Points, in no order, along strands that fork and pass close to each other.
Points whose rows are less than 35.6 apart are linked; no others are.
Z311: [ 32 -27 -27 -18 -18  29   2  -1   1   5  -2]
Z819: [-24  -5   6 -23 -20   2   3 -10 -17 -20   8]
Z249: [ 31 -20 -29  34   3  14   1  -2   8   7   7]
Z497: [  2  -6 -22 -13 -26  -6  22   9  29   2  24]
Z275: [  0  33  21 -54  37 -25  -5   2 -10  34 -40]
Z115: [ 29 -22 -19 -40 -25  25  -9   2   1   2 -11]
Z450: [ 13   6 -21  40 -24   1 -17  12  26 -25  -3]
Z124: [ -6  15   7  40  19 -25   9  13  32  14  18]
Z945: [-34  16  16  30  16 -10   8 -10 -19 -14   1]
Z274: [ 13  13  10 -54  20 -20 -27  -1  -8  29 -29]
Z791: [-22   5  20 -23  19  15  20 -10 -36   6 -11]
Z569: [-33  -2  10  -6 -13  -2   7 -14 -24 -23   8]
Z678: [  2   7  -4  35   9 -24  10  11  37  13  24]
Z52: [ 19   8   2 -56   5 -27 -38   2   0  21 -25]
Z338: [-13  23  16  42  33 -20  14   9  21  16   9]
Z68: [  8   8  16  53  26  -3 -14   7  12   5  -2]
Z856: [  4 -21  -8  -7 -11  24  -6 -13 -31 -15  -2]
Z554: [ 21 -14 -14 -48 -32  20 -16   5  -2  -6 -15]
Z256: [ -8  26  29 -57  29 -11   8   4  -8  28 -27]
Z693: [ -9  -1   5  36  23  10   0 -12 -31  -6  -4]
Z972: [ -3  -5   3 -47 -24  -2   3   6   7   1   8]
Z489: [ 19   5 -10  46 -12  -2 -18  16  33 -13  -1]
Z53: [ 15  -9   4 -53 -18   8 -24   0 -11  -1 -17]
Z662: [-14  28  31  50  38 -11   3  10  11   7  -6]
Z315: [  4  -1 -17  33 -18   0 -12   2   5 -26   5]
Z993: [-22  -5   0 -29 -35  -3   5  -5  -5 -24  12]
Z643: [  4  -5  -2  45  18  10 -12  -8 -20  -6  -3]
Z950: [  1  -7 -21  10 -26   4   1  -2   1 -20   9]
Z833: [ -4   0 -29   6 -41   5   1   3   7 -31   6]
Z63: [-41   5  15   2   0   0  10 -17 -34 -20   0]
Z434: [  3 -16 -13  19 -11  16 -11 -12 -27 -24   0]
Z157: [ 33 -29 -21 -19   3  17  16  -1  18  32   9]
Z805: [-25  11  11  28  23   2  11 -13 -28  -8  -4]
Z722: [ -9   0 -17 -26 -37 -11  21   9  29  -8  24]
Z793: [ -2  -5   4 -22  15   5  26  -1  -1  28  12]
Z864: [  6  -4 -17  19   0 -15  20   7  32  13  27]
Z476: [ -9  15  14  40 -15 -18 -19  15  33 -24   4]
Z243: [ 16   6  19  52  13   0 -22  17  29   1  -2]
Z240: [  4 -19   3 -18   2  28  -5 -12 -38  -2  -6]
Z705: [  1 -13  11 -20  19  31   1 -14 -47   7 -16]
Z127: [-11  21  29 -50  30   2  19   1 -18  25 -27]
Z138: [  8  25  14 -52  32 -25 -21   0 -13  33 -37]
Z2: [-17  -1  13  -7  21  22  14 -16 -46   1 -12]
Z288: [ 21 -14 -16  43   9  11 -10  -3  -5  -2   2]
Z876: [  7 -14 -17  -1 -10   9   8  -4  -2  -2  14]
Z766: [-31  17  19  36  10 -18  -3  -5  -6 -19   2]
Z381: [  3  -7 -20   0 -14  -9  22   5  27   7  27]
Z758: [-34  21  25  37   1 -26  -9   1  11 -22   6]
Z326: [ 15   0   6 -58 -11 -13 -40   1  -9   3 -24]
Z59: [-7 18 24 52 38 -4 -1  3 -1  5 -7]
Z342: [ 33 -28 -31   1  -2  14  18  -1  20  21  11]
Z160: [ -9  -1   0 -47 -29 -13  13  10  22   0  18]
Z175: [-21   0 -14 -12 -45  -4   4  -2   2 -35  10]
Z640: [-19  16  22  40  -9 -21 -20   6  21 -25   3]
Z847: [ 29 -21 -32  21   0  10  12   0  18  14  13]
Z312: [ 19   1  -5  47   2  -5 -13  13  29  -2   6]
Z419: [ 15 -20  -6 -24  10  10  18  -1   7  31  11]
Z211: [-24  15  28 -42  16   5  17  -6 -26  10 -15]
Z911: [ 21 -23 -23  -7 -12  23   4  -3  -5   3   6]

A fork is a point with three links, a tip a point with one. Leave the first point through the second and follow the links. Name the first fork or tip that comes.
Z678, Z864: Z972
Z342, Z157: Z793
Z311, Z911: Z950
Z805, Z945: Z476

Name the points in between on the shortest way along the links from the first point to the second, in order.
Z766, Z288: Z945 Z805 Z693 Z643
Z275, Z115: Z138 Z274 Z52 Z326 Z53 Z554
Z53, Z833: Z554 Z115 Z311 Z911 Z876 Z950
Z791, Z434: Z2 Z705 Z240 Z856
Z489, Z911: Z450 Z315 Z950 Z876
Z419, Z847: Z157 Z342
